Points on a hilly landscape, in no order, each with its height.
A climber steps from a point to whichever of its 2 nearest points has the largest rise for the distance, and stops where none of them is higher. Distance is the straight distance between rows; heights are no part of it.
K_864 (h 145): [145 143 127 108 119 155 131 106 112 130 127 155 145 158 106 133 119  99
 129 129 118 150 174 134 122]
K_525 (h 367): [148 126 129 149 131 132 138 163 138 111 140 142 121 121 119 107 135 128
 130 137 122 160  48 113 124]
K_836 (h 368): [ 91 124 124 118 117 102 145 126 153 127 122  73 108  90 150 108 133 127
 111 110 122 129  66 113 127]
K_172 (h 595): [130 150 142 126 117 110 121 134 120 133 107 111 136 135  96 124 140 101
 118 127 149 132 189 121 127]
K_788 (h 566): [130 108 125 100 151 163 159  97 152 111 138 135 158 120 131 146  91 120
 134 111  80 109  61 129 151]
K_326 (h 191): [128  81 136 105 137 163 118 103 124 104 175 158 122 138 119 137  94 128
 147 139  93 104 151 120  90]
K_176 (h 308): [113 129 119 130 134 132 168 107 143 124 135 137 134 134 115 109 102 115
 102 106 103 159  98  91 156]
K_651 (h 210): [160 118 112 121 139 161 142 101 145 106 140 178 171 174 101 153  92 100
 160 120  87 139 112 119 147]
K_553 (h 114): [140  67 127 106 145 161 122  85 133 107 137 126 121 136 114 119 123 123
 123 123  92 108  89 110 139]
K_139 (h 637): [122 203 127 126 130 122 131 154 112 151 104 116 140 129 137 138 140 135
 111 127 152 139 188 136 123]
K_413 (h 466): [125 126 101 148 129 118 136 164 118 132 156 176 115 144 134 112 117 130
 125 140 149 141 142 120 120]
K_188 (h 254): [146  88 112 117 144 149 131 115 144 104 161 182 144 155 109 133 101  95
 153 115  95 147  94 106 136]
K_209 (h 398): [103 111 126  97 139 114 139 122 136 111 130 108 117 103 130 107 133 100
 113 109 121 132  68 104 137]
K_454 (h 277): [127 113 134 120 134 130 128 145 119 127 162 136 129 116 134 127 105 134
 144 137 129 110 143 159 117]
K_625 (h 324): [139 125 129 109 137 135 134 158 117 134 166 169 153 133 136 145  98 127
 146 138 123 126 178 155  99]
K_321 (h 537): [107 161  95 156 130 111 140 171 132 143 146 158 111 139 139 101 111 128
 105 123 142 175 113 108 137]
K_873 (h 456): [114 165 124 160 113  75  88 127 138 127 121  98 104 107 119 121 152 118
 132 131 161 125 174  99 135]
K_43 (h 606): [112  96 137 123 155 123 158 164 123 145 143 144 118 103 150 125 116 157
 116 110 134 127 124 147 140]
K_395 (h 400): [123 131 132 152 116 104 107 119 134 123 121 113  97 124 107  93 145 128
 128 137 146 138 143  96 133]
K_123 (h 284): [130 113 149 136 135 109 116 129 133 106 120 104 113  89 126 108 138 140
 122 154 144 127  44 121 115]
K_673 (h 558): [171 165 127 134 132 151 113 141 110 158 138 145 134 141 113 130 109 130
 131 140 123 154 201 165 118]
K_894 (h 314): [103 168 109 144 125  81 158 173 153 161  95  83  96  96 149 106 116 146
 113 101 146 186  74 110 129]
K_135 (h 137): [146  73 135 102 139 181 136  92 150 115 123 124 143 129 138 132 136 144
 117 125  85  91  89 128 140]
K_921 (h 287): [133  86 157 113 135 140  91 117 121 107 132 138 115 116 121 130 158 124
 138 137 135  93 157 134 118]
K_466 (h 283): [115  99 153 126 133 118  98 124 106 126 111  84 126 107 146 155 162 150
 113 140 143  58 136 150 109]
K_526 (h 352): [125 160  87 129 147 138 137 139 129 142 151 185 149 159 141 122  86 110
 122 120 116 186 130 126 149]
K_438 (h 307): [128 117  96 117 144 133 147 137 137 125 171 192 149 153 143 133  89 107
 135 119 101 167 113 120 138]
K_975 (h 355): [106 118 141 108 128 144 146 103 148 112 129 110 143 138 120 113 138 113
 102 108  97 135 125  95 141]
K_781 (h 140): [124  81 147 106 140 145 107 131 113 109 169 161 123 127 123 162 115 127
 142 135 114  80 185 123  66]
K_33 (h 670): [140 131 154 140 104 130  80  75 155 110 112  99 116 122 115  97 136 130
 151 169 131 135  93 124 126]
K_813 (h 290): [ 98 180 112 162 142  68 137 192 133 164  98  88  96  98 158 126 121 156
 127 103 169 157 101 123 136]
K_219 (h 636): [131 128 136 115 116 139 127 156 109 128 130 152 136 129 144 166 168 126
 132 132 137  92 179 152 100]
K_705 (h 331): [148 115 134 140 125 130 132 125 136 104 133 130 112  98 111 121 133 115
 121 136 106 160   4 103 116]
K_189 (h 644): [144 173 105 136 112 125 118 129 126 125 101 107 127 144 141  97 142 143
 135 150 152 144 108 123 130]
K_486 (h 493): [129 147 123 134 114 117 119 151  89 145 140 171 129 139 117 183 139  99
 125 128 144 102 214 139  81]
K_301 (h 555): [ 97 172  96 137 138  87 127 148  98 155 126 129 112 124 154 130 120 135
 118 113 161 148 158 132 140]
K_522 (h 380): [115 139 125 135 153 107 121 183 108 136 173 162 140 138 151 148 108 132
 137 124 140 137 170 151 115]
K_446 (h 747): [124 114 147 124 102 154  84  74 158 106 122 118 103 133  97 107 132 109
 161 149 119 123 117 113 122]
K_472 (h 505): [122 118 145  97 135 117 136 121 119 123 107 112 142 114 114 121 136 109
 116 119 145 116 151 129 133]
K_824 (h 40): [148 127 128 138 120 166 139  85 171 100 122 149 145 142  98 125 118 114
 149 133  88 126  74  98 150]
K_942 (h 479): [124  99 127 123 141 136 134 114 125 117 160 189 121 131 104 114  92 111
 127 132 126 142 150 102 119]
K_797 (h 410): [140 104 119 129 138 143 148  96 123 122 142 165 119 132 110 103 103 134
 129 133 123 141 120 107 139]
K_440 (h 256): [120  82 141 108 133 135 136 130 115 138 106  81 135 126 152 143 141 158
 105 128 127  75 113 168 114]
K_97 (h 616): [184 146 129 124 119 167 122 129 118 146 131 140 151 145 121 134 113 134
 149 145 111 138 171 179 120]
K_756 (h 650): [124  94 139 125 119 164 106  88 146  99 141 158 104 144  86 115 116 111
 156 141 117 124 121 101 112]
K_45 (h 630): [106 155  94 124 114  97 133 152 107 138 124 123 126 140 137 126 131 112
 124 123 156 127 152 133 130]
K_173 (h 231): [131 103 124  99 108 134 155 115 122 157  95  85 142 120 144 135 129 143
 114 116 122 108 130 170 138]
K_935 (h 357): [129 108 132 136 121 117 130 124 124 120 117 117 110 117 124 101 146 146
 118 141 144 113 115 113 132]
K_512 (h 304): [135  96 139 127 135 138 120 128 141 105 127 123 114  99 138 119 143 136
 121 147 121 122  12 125 110]
K_81 (h 506): [119 147 124 119 121 125 159 146  90 158 116 154 130 132 147 168 152 137
  98 106 139 122 199 144 108]
K_213 (h 336): [133 108 139 131 102  97  98 108 181 110  97  49 131 103 144  98 153 130
 106 139 122 130  66 105 118]
K_721 (h 341): [109 164 120 138 121  94 138 148 146 140 120  83 112 106 148 103 128 139
 123 119 136 153  96 122 138]
K_736 (h 561): [122 134 143 118 110 135 110 137 108 125 137 160 127 131 112 168 151 101
 144 139 137  84 200 137  81]
K_64 (h 203): [143 136 105 109 119 130 161 121 124 158 107 111 142 129 134 123 109 131
 126 118 128 141 133 161 152]
K_29 (h 20): [142 100 140 139 131 184 141  87 160  99 137 168 139 166  90 131 117 121
 145 122  80 130 107  84 143]
K_348 (h 174): [155 140 112 120 128 164 145 110 132 125 133 179 167 180  96 141  91  96
 136 122 101 158 155 120 132]
K_23 (h 286): [139 126 130 115 114 139 135 120 109 150 108 126 125 106 162 143 143 168
 134 145 145  99 145 170 121]
K_995 (h 681): [ 97 119 125 124 147 124 172 149 128 153 125 129 107 111 166 126 110 166
 125 101 129 150  93 145 142]
K_152 (h 62): [146 131 113 120 114 162 155  79 158 121 112 131 155 145 108 135 121 111
 128 110  81 126 114 110 170]
K_402 (h 354): [138 114 125 134 124 133 146  97 133 118 114 127 114 116 114  96 126 144
 121 141 132 134  86  98 136]
K_889 (h 244): [ 97 137 144 158 138  87 121 163 129 124 123  97 112  88 141 140 154 151
 125 131 159  93 104 123 126]
K_340 (h 440): [111 150 117 157 155  88 121 184 100 148 151 144 122 119 153 167 122 145
 145 119 164 112 162 152 131]
K_405 (h 266): [ 91 165 123 156 141  79 137 182 123 146 114 114 104  97 157 142 143 153
 134 115 172 122 109 128 135]
K_955 (h 395): [120 167 102 126 146 134 152 135 106 147 131 149 144 160 139 117  98 134
 110 118 130 174 148 123 143]
K_691 (h 600): [154 148 126 143 111 117  88 100 130 122  97  84 130 145 130  99 142 146
 141 163 145 144 108 132 128]
K_487 (h 811): [153 143 146 154 114 124  81 146 112 136 121 127 119 139 115 153 169 121
 149 136 149 110 199 152 119]
K_303 (h 622): [145 181 138 132 113 146  93 128 110 144 128 132 127 157 104 137 135 103
 137 137 127 152 208 148 112]
K_880 (h 247): [159  90 161 102 128 165  87 108 126 103 133 155 133 147 106 140 142 116
 167 144 123 118 156 144 103]
K_837 (h 180): [159 106 145 126 132 154 133 123 134 121 118 124 152 142 126 115 138 144
 135 138 118 130 115 139 143]
K_577 (h 703): [144 200 129 135 125 125 106 153 127 154 110 106 141 145 124 126 146 115
 112 122 136 161 205 137 134]
K_78 (h 122): [164 160 117 108 101 161 134  82 129 139 106 131 148 158 114 137 135 105
 132 118  96 159 164 134 148]
K_442 (h 319): [131 102 139 125 125 135 123 121 113 122 122 141 116 111 135 128 151 150
 124 143 147  87 146 132 121]
K_663 (h 351): [125 124 123 133 103 102 135 125 177 125 112  61 119  90 143 103 138 127
 114 117 107 148  43 107 130]
K_608 (h 418): [ 98 148 130 152 127  95 103 146  95 126 148 150 124 134 115 182 143 101
 130 124 156  98 202 113 112]
K_377 (h 532): [ 98 102 139 130 154 100 149 178 123 139 136 126 120 100 130 127 127 130
 105 108 152 111 128 129 139]
K_903 (h 739): [133 144  95 118 107 128 132 127 119 126 122 139 132 159 121 109 135 111
 140 139 144 140 129 126 131]
K_182 (h 102): [149 157 120 128 114 144 135  98 136 133 113 108 149 158 117 112 122 122
 127 122 107 164 143 119 155]
K_330 (h 80): [143 146 116 124 123 140 158  88 152 129 103 100 161 141 126 125 111 129
 129 110  93 146  96 122 170]
K_920 (h 444): [114 108 136  84 139 127 128 115 133 110 125 121 131 105 114 117 130  99
 124 124 134 112 107 123 138]
K_729 (h 311): [120 134 137 159 123  93  75 127 101 110 140 113 101 131 124 134 157 129
 157 147 155 107 136 121 119]
K_656 (h 412): [126 125 127 143 139 128 140 166 125 110 151 156 122 135 128 111 125 140
 131 143 139 135  99 115 113]
K_565 (h 267): [136 147 116 160 129 147 159 112 153 121 146 151 138 152 102 112  86 120
 125 126  92 160  84  92 154]
K_875 (h 211): [161  85 154 115 135 174 116 101 132 103 129 138 149 163 110 129 136 129
 149 136 103 121 131 130 126]
K_774 (h 567): [107  95 139 140 126 144 107 116 144 105 159 178  89 140  90 107 116 109
 139 137 128 139 134  89 110]
K_940 (h 605): [112 153 101 145 139 114 160 167 124 161 118 130 108 131 153 104 112 161
 115 112 148 167 109 130 142]
K_374 (h 403): [ 98 113 123 114 126 140 152 135 135 128 143 147 128 131 130 121 134 118
  95 116 116 126 153 115 135]
K_529 (h 502): [132 115 119 129 134 149 157 103 156 121 135 119 137 108 129 131  89 129
 134 122  84 119  34 133 148]
K_447 (h 261): [119 132 149 155 132  76 100 147 132 115 118  86 110  82 136 119 156 136
 127 142 161 112  75 118 121]
K_622 (h 518): [131 164 129 149 110  83 102 135 117 143 105  83 125 125 112 138 151 115
 119 118 155 117 203 122 126]
K_391 (h 658): [115 105 107  96 151 146 174 113 137 133 138 139 144 126 147 141  91 129
 133  94  93 132  77 142 154]
K_276 (h 572): [128 170 137 108 106 143 143 126 106 146 106 118 141 129 149 151 157 136
 120 122 130 124 179 155 116]
K_87 (h 238): [134  96 143 121 135 152 123 105 123 113 159 127 125 116 121 121  95 140
 142 153 116 101 122 146 103]
K_647 (h 494): [111 170 108 158 153  82 120 169  95 165 125 118 115 114 149 155 122 151
 128 112 169 129 172 148 145]
K_702 (h 719): [141 137 146 130 110 120  99 141 108 135 119 107 131 124 139 162 180 129
 135 135 145  94 173 165 121]
K_107 (h 158): [145  96 144 121 125 151 132 108 161 119 113  93 150 126 127 112 136 133
 119 133 101 111  81 136 150]
K_899 (h 461): [ 99 112 137 139 133 111 139 165 121 137 143 140 123 123 130 134 138 129
  99 114 139 112 176 125 135]
K_504 (h 303): [125 115 153 143 122  94  88 102 125 131  89  62 136 103 155 147 164 159
 110 149 151  80 131 150 118]
K_764 (h 755): [105 107 122 106 147 142 170 142 131 136 131 127 127 113 162 133  99 155
 140 109 117 134  57 148 133]
K_888 (h 702): [164 127 138 131 108 143  92 131 129 135 130 120 130 141 119 126 147 122
 150 148 130 127 169 169 126]
K_120 (h 443): [122 157 116 119 138 132 158 156  99 153 125 162 143 149 144 139 115 138
 105 116 142 151 177 139 123]
K_916 (h 321): [122  98 143 135 115  85  82  94 151 123  96  46 126 100 159 116 155 151
 105 149 139 102  88 134 117]
K_514 (h 361): [100 129 137 141 136  96 103 131  90 114 142 128 116 130 125 160 152 118
 134 125 153  91 167 119 115]

Call two points neighbours if one is among the 2 nearest of the other. Go from one point of each pair to the other, from neighbour to neighbour, staying as high as possible. Name the lowest point that can't be avoided.
K_172 and K_446 => K_402
K_446 and K_903 => K_691
K_172 and K_764 => K_889
K_487 and K_577 => K_673

Where does a climber stop that starts at each point below?
K_824 => K_577
K_402 => K_446
K_64 => K_172
K_326 => K_903
K_813 => K_172
K_565 => K_764
K_213 => K_172
K_651 => K_577
K_123 => K_764
K_514 => K_487

Write out the way that a climber takes from each point below.
K_405 => K_813, K_894, K_721, K_836, K_209, K_920, K_472, K_172
K_348 => K_651, K_188, K_438, K_526, K_955, K_120, K_81, K_276, K_139, K_577
K_447 => K_123, K_512, K_705, K_525, K_656, K_413, K_321, K_940, K_995, K_764
